Points on a hilly landscape, in no order, each with its height.
From any point a ball takes the steepest step (drop divided by distance) to one of its 2 nearest points. It stops when none of these is lower. Distance is the straight distance between rows; heights are no part of it.
Q86 h=207: -16  -11  3  12  6  2  -2  -10  -11  1  5  -6  -9  -17  -6  -12  1  -1  5  0
Q303 h=498: 12  8  -16  -8  -10  1  3  -21  9  -11  -1  15  9  0  -4  4  11  20  19  1
Q999 h=445: -10  11  -6  -2  0  12  4  -26  3  5  1  3  9  12  -2  5  17  11  21  -11
Q580 h=582: -10  -7  5  5  20  3  2  20  7  2  -13  -17  18  -2  -15  -15  2  -13  -8  12
Q817 h=547: -14  5  3  18  1  -8  9  -20  8  23  10  -4  -8  7  8  9  13  0  -3  4
Q826 h=607: -9  5  10  -5  -17  -11  6  7  10  1  7  12  -4  -4  -3  20  -28  8  2  2
Q88 h=484: -19  -10  6  1  12  -8  -2  22  -5  -1  14  10  0  -2  -6  1  -11  -1  -13  19
Q142 h=585: -8  3  1  10  2  7  3  -24  -7  10  12  -20  5  -4  10  -1  20  -10  3  -9
Q446 h=696: 4  -3  1  2  13  7  0  16  -21  4  -11  -14  -15  -10  6  -4  -18  -6  -11  6
Q374 h=355: 3  -4  -8  -8  -21  -12  4  -1  2  14  20  16  -6  -2  2  14  9  14  3  -8
Q487 h=505: 0  1  4  -4  -7  -7  8  10  -5  0  10  9  -7  -8  2  -13  -12  4  -15  8
Q276 h=296: -6  -13  8  -2  3  -1  3  -13  -7  14  3  -8  -8  -14  2  -9  -15  8  -1  2
Q763 h=444: -18  -4  4  4  12  -4  5  30  2  5  2  -6  -6  -3  4  -5  -6  -6  -18  15
Q681 h=676: -7  -2  13  -7  -3  1  -6  -4  -4  -3  14  3  6  0  12  -8  -12  8  8  -7
Q614 h=714: 4  0  6  -1  2  10  -5  -1  -13  -17  9  4  6  -1  11  -21  -1  1  -2  -5
Q490 h=431: 3  4  -16  -1  2  11  13  -12  -1  -10  -16  2  6  -6  -1  -23  -8  -3  15  -14
Q898 h=513: -12  4  3  -13  -21  -7  8  -3  0  13  7  10  -8  -5  -1  21  -15  6  -12  0
Q582 h=674: 8  6  2  10  4  6  6  0  -17  7  -5  3  -17  -7  -3  -3  -11  -6  -9  4
Q761 h=770: 4  6  -6  1  1  6  -2  -17  -5  -7  0  7  5  -1  -10  0  -14  0  13  7
Q278 h=716: 8  11  -13  3  -12  -3  3  -16  1  8  10  6  5  3  5  0  -3  2  16  0
Q869 h=523: -16  5  -12  4  1  3  2  -20  2  14  14  -10  6  11  1  5  17  -6  15  -11
Q102 h=741: -3  -3  -3  -7  5  13  -7  -2  -9  -14  1  16  4  4  -1  -15  4  11  10  -13
Q204 h=890: 4  -1  0  -9  -14  -3  -6  -15  -5  9  18  2  -7  10  8  22  -9  7  5  6
Q279 h=781: -2  -8  11  -5  -4  -2  -13  -6  -5  -4  -2  11  -18  1  -8  16  -13  10  11  -9
Q973 h=480: 21  15  -5  8  4  -12  6  -16  11  1  -4  -22  12  -3  13  -6  26  -18  3  -3
Q765 h=546: 1  11  -11  7  1  -18  -2  -15  13  5  5  -4  4  13  9  -5  21  -16  16  -8
Q989 h=516: -8  -4  -4  -4  12  5  -10  18  1  -17  2  -15  13  10  -1  -10  -10  -19  3  11
Q473 h=201: -11  -20  2  -8  8  0  -13  4  5  -13  2  7  1  9  -22  1  1  6  9  8
Q901 h=533: -3  -4  -15  3  19  16  -2  20  -6  -31  -19  -5  15  1  5  -20  1  1  4  -1
Q596 h=318: 8  15  -6  3  -6  -7  7  -25  12  -3  -2  -3  12  0  -10  -3  25  1  16  3
Q730 h=529: -17  -13  8  8  18  0  6  28  7  2  -1  -19  13  0  3  -13  -1  -9  -20  13
Q939 h=637: -11  -7  9  -1  9  -2  -10  26  16  -1  5  5  -3  15  -9  -5  2  -17  -7  2
Q949 h=823: 14  3  0  1  -15  -2  -6  -10  -2  0  -2  11  -15  -1  -12  24  -4  5  10  -1
Q441 h=670: -4  -21  -5  14  15  2  -13  20  1  -18  -20  -25  7  -11  4  -6  10  -12  -9  2
Q423 h=392: 11  13  -6  -7  -12  -17  -1  5  2  18  11  9  -7  12  7  37  15  7  5  -2
Q249 h=744: -12  0  19  1  -1  9  -6  -4  -2  -6  -6  7  -12  -1  -11  4  -10  -6  6  -8
Q71 h=608: 7  -11  9  -1  13  10  -10  12  -10  -12  -12  -17  0  -1  -1  -6  -3  -14  -24  0
Q334 h=418: 3  18  -19  0  3  -1  13  -24  8  -8  -5  9  10  -7  1  -10  21  18  20  4
Q325 h=862: 10  -5  -3  -8  -15  -2  -4  -21  1  3  12  0  -11  8  -7  36  5  4  12  -3
Q912 h=416: -6  1  -2  -20  -21  -18  13  -2  4  27  13  7  -15  -7  2  17  14  15  -7  2
Q465 h=492: 4  -10  7  -7  0  6  -8  11  2  2  -14  17  2  16  -19  13  -8  17  -8  7
Q667 h=605: -3  8  -4  0  -3  2  8  -9  -6  8  4  -7  -18  -1  23  -6  -19  2  -15  5
Q107 h=466: 16  13  0  12  -13  4  11  -1  -3  -2  0  -5  9  -13  16  -4  -2  -11  -23  -2
Q224 h=371: -15  -17  5  2  19  -4  -10  18  -3  -3  9  -8  6  -4  -7  -12  0  -3  1  20
Q627 h=576: 10  -5  -1  -4  -10  -2  -1  -10  5  -17  1  8  6  0  -2  17  0  18  23  -6
Q945 h=757: -3  -6  7  -9  1  0  -12  24  15  -14  -16  6  3  17  -20  15  -3  -1  12  0
Q428 h=264: 4  -7  -9  -8  -22  -7  3  -5  5  13  6  9  1  8  -4  21  8  4  10  -23
Q439 h=630: 0  -7  4  -12  -11  0  -5  -8  9  -12  7  12  11  -2  -1  0  -14  15  14  -2
Q684 h=634: 23  13  2  6  -1  5  -3  -7  -18  7  -5  4  -7  -4  -8  -13  1  -1  -1  -2
Q32 h=643: -3  -7  7  -12  -8  0  4  3  -5  21  1  11  -11  -6  -17  3  -8  23  -6  0
Q748 h=724: -9  -4  12  -7  8  -3  -9  21  18  5  -8  4  8  13  -26  12  -1  1  4  13
Q38 h=566: 5  -3  -11  4  9  18  -4  9  -21  -27  -14  -5  11  -6  11  -10  8  0  -11  -12
Q55 h=493: 5  10  -13  -3  9  -13  -2  -15  18  1  -10  0  6  24  6  6  20  0  26  -7
Q612 h=692: -13  8  16  1  -8  -5  0  0  0  2  -2  10  -15  -12  -6  8  -24  -2  2  4
Q542 h=586: 15  -3  -1  4  2  17  -3  16  -21  -13  -7  -6  1  -11  6  -9  1  -9  -20  -15
Q138 h=639: -6  -13  1  17  21  12  -3  16  13  -16  -19  -26  12  5  3  -5  15  -11  0  13
Q811 h=673: 12  -1  0  5  6  16  -1  -7  -24  1  -7  -21  3  -8  8  -1  -16  -6  -18  5
Q297 h=464: 17  16  6  -2  -16  -16  5  -4  12  15  11  7  0  3  4  21  11  -3  5  0
Q603 h=455: -8  2  -3  -19  -23  -6  11  -2  -1  19  15  8  -15  -6  3  4  0  8  -21  -7
Q298 h=406: -4  -19  5  -11  5  -4  -8  22  7  6  -10  4  -3  10  -12  25  -15  14  -9  6
Q657 h=449: 10  4  -1  5  3  8  5  -18  -5  -17  -14  -3  1  -11  5  -18  15  7  2  -13
Q471 h=420: 4  6  6  7  -8  4  3  -2  -7  -1  12  14  4  -2  -3  -2  0  5  -11  6
Q632 h=575: -2  -3  8  -5  -5  11  1  2  -9  5  -5  14  8  0  -21  18  -6  21  1  -1
Q98 h=527: 10  16  2  -2  -7  -15  7  -3  8  20  13  -9  3  1  14  -1  7  -12  0  2
Q854 h=361: -11  -11  -7  -9  14  6  -2  -4  9  -23  -11  2  1  -2  -18  -21  0  -2  14  1
Q376 h=170: 1  0  -1  -7  -14  0  -4  -16  2  20  6  2  -11  8  3  7  9  0  8  -17
Q23 h=809: -3  0  0  0  10  4  -7  5  8  -16  -12  6  8  5  -9  -9  -14  1  1  15
Q875 h=568: 8  14  -1  -3  -10  -9  14  -9  -1  20  8  -8  -12  -4  14  -3  -6  0  -10  4
Q919 h=71: 7  3  -7  -9  -22  0  7  9  -6  9  7  15  4  1  -11  33  -5  10  7  3
Q319 h=267: 4  8  7  3  -5  8  -3  -6  -2  16  -5  8  -8  6  2  2  -2  10  5  -12
Q353 h=478: -3  8  1  17  1  -2  3  -13  -6  11  6  4  -11  2  12  10  1  11  1  12
Q50 h=443: -14  -13  -2  2  12  1  -3  16  -13  -12  7  -18  10  -12  10  -9  -7  -10  -2  12
Q650 h=669: 13  9  -13  -1  -3  -4  1  -19  7  -4  8  -6  14  2  23  -9  3  -11  15  1
Q798 h=773: 0  -8  3  2  7  3  -1  0  6  -14  -12  15  1  6  -7  -13  -5  9  -2  -7
Q860 h=578: -7  -7  -1  -7  6  2  -15  14  10  -13  5  0  0  23  -9  -2  -14  -19  3  8
Q589 h=584: 2  -5  6  13  26  3  -3  12  8  -15  -22  -10  -1  6  -1  -15  5  -8  3  6
Q820 h=644: 7  1  -6  14  1  6  8  -18  -12  3  2  -18  -9  -6  18  -1  -11  -9  -7  0
Q889 h=598: -3  -4  -5  2  -8  2  3  -18  -8  3  16  -10  0  -6  23  -13  2  4  -5  -11
Q808 h=646: -3  4  13  -16  -1  -12  0  27  8  -2  3  12  -3  2  -16  10  -19  -2  -10  18
Q598 h=252: 0  8  1  6  0  -9  -4  -5  8  31  -2  -3  -8  16  3  10  16  -6  8  -13
Q380 h=70: -9  -15  -1  -7  -3  -2  -6  -6  -4  -3  9  7  -6  -10  -19  -3  -3  -3  0  1
Q610 h=486: -3  -2  -21  -2  13  18  9  -4  -5  -24  -15  3  10  -2  -1  -22  0  5  2  -11
Q851 h=303: 2  9  0  -8  -15  2  0  5  -7  1  15  19  3  -6  -6  9  0  7  5  -4
Q431 h=545: 10  -2  0  12  -1  0  -1  3  -10  -29  -4  -10  10  -22  21  -8  -9  -10  -4  0
Q601 h=577: 5  14  -3  2  -1  -24  -2  -2  16  15  16  -6  6  12  2  9  19  -20  2  2
Q683 h=562: -2  -12  -2  1  -14  -5  2  -5  5  4  9  6  -3  -13  15  -12  -9  10  -12  -7
Q586 h=304: 2  -12  4  -11  -11  -5  7  20  -5  1  -1  11  -4  -3  -9  27  -12  17  -5  11
Q372 h=326: 6  6  -8  3  -2  -18  -5  3  7  28  2  5  -2  26  3  30  16  -2  9  0
Q72 h=345: -16  -4  5  -7  7  8  4  19  -14  4  4  -12  -1  -10  12  -6  -15  -4  -29  13
Q804 h=344: 4  1  3  -6  -5  0  -4  -22  2  15  3  0  12  14  4  17  13  16  18  -4
Q226 h=380: -4  7  4  8  -4  1  1  -2  -3  19  -4  16  -15  2  10  11  -15  12  -8  -1
Q887 h=604: 20  6  -3  12  -2  15  3  -1  -19  -7  -10  -7  -4  -14  -2  -8  9  -12  -9  -7
Q609 h=686: -16  -2  4  -5  11  1  -7  24  9  7  -10  -2  2  11  -22  -8  1  -7  9  0
Q262 h=632: -3  -2  20  -10  5  -2  -7  22  11  -11  4  0  -6  8  -1  -10  -1  -7  -23  8
Q664 h=401: 9  12  -4  6  0  0  10  -25  5  -11  -1  -8  2  -7  6  -9  30  -2  6  -5
Q622 h=573: -1  2  13  -9  -4  -1  -4  20  6  -4  0  15  -6  0  -6  -3  -12  4  -11  2
Q853 h=507: 7  5  -1  9  -1  -4  4  8  -14  -6  -2  -11  0  -27  16  -9  -12  -8  -16  1
Q637 h=490: -1  3  4  10  10  8  5  1  -6  -25  -13  2  5  -18  -1  -12  8  -1  -3  -1
Q267 h=715: -3  -2  3  -14  0  -10  -8  34  18  7  2  4  -19  13  -16  12  -9  -8  -3  16
Q623 h=435: 13  -4  -13  -6  0  -12  -5  -8  13  13  -4  -1  7  21  -4  19  13  9  27  -9
Q956 h=421: 9  16  -2  22  -8  0  15  -7  2  11  -5  -3  7  -12  13  -10  10  -3  -7  -11
Q699 h=642: 1  -13  9  5  15  2  -5  23  2  -5  -5  -6  -10  4  -5  -12  5  -18  -28  5
Q652 h=810: -3  -2  1  -1  4  10  2  -9  -6  -10  -5  -4  2  -6  -6  -12  -19  -12  -1  5
Q606 h=321: 9  10  6  7  0  -6  3  -9  13  13  -1  -4  -6  8  7  -4  26  -1  0  -18
Q897 h=354: 0  2  -12  12  -7  8  12  -8  -3  -2  -6  -5  8  -15  8  -15  -5  -8  -4  -16
Q402 h=631: 16  2  -15  1  -5  4  6  -21  -3  2  3  -18  12  0  20  -17  9  -3  -1  -12
Q422 h=528: 4  2  6  14  22  8  -8  6  -15  -18  -20  -12  2  -11  2  -16  1  -1  -1  4
Q413 h=288: -19  -18  0  -1  20  -4  -10  6  10  -13  -4  -2  0  0  -15  -16  7  -2  14  12

Call two points neighbours if one is among the 2 nearest of the other. Go from one point of each pair to the other, from neighbour to neighbour, staying as low as possible. Name the highest point that can't be avoided.
Q98 / Q897: Q765
Q919 / Q380: Q683
Q596 / Q897: Q431

For each start below, name the point where the ball stops.
Q949: Q376
Q23: Q596
Q699: Q897
Q582: Q897
Q138: Q596
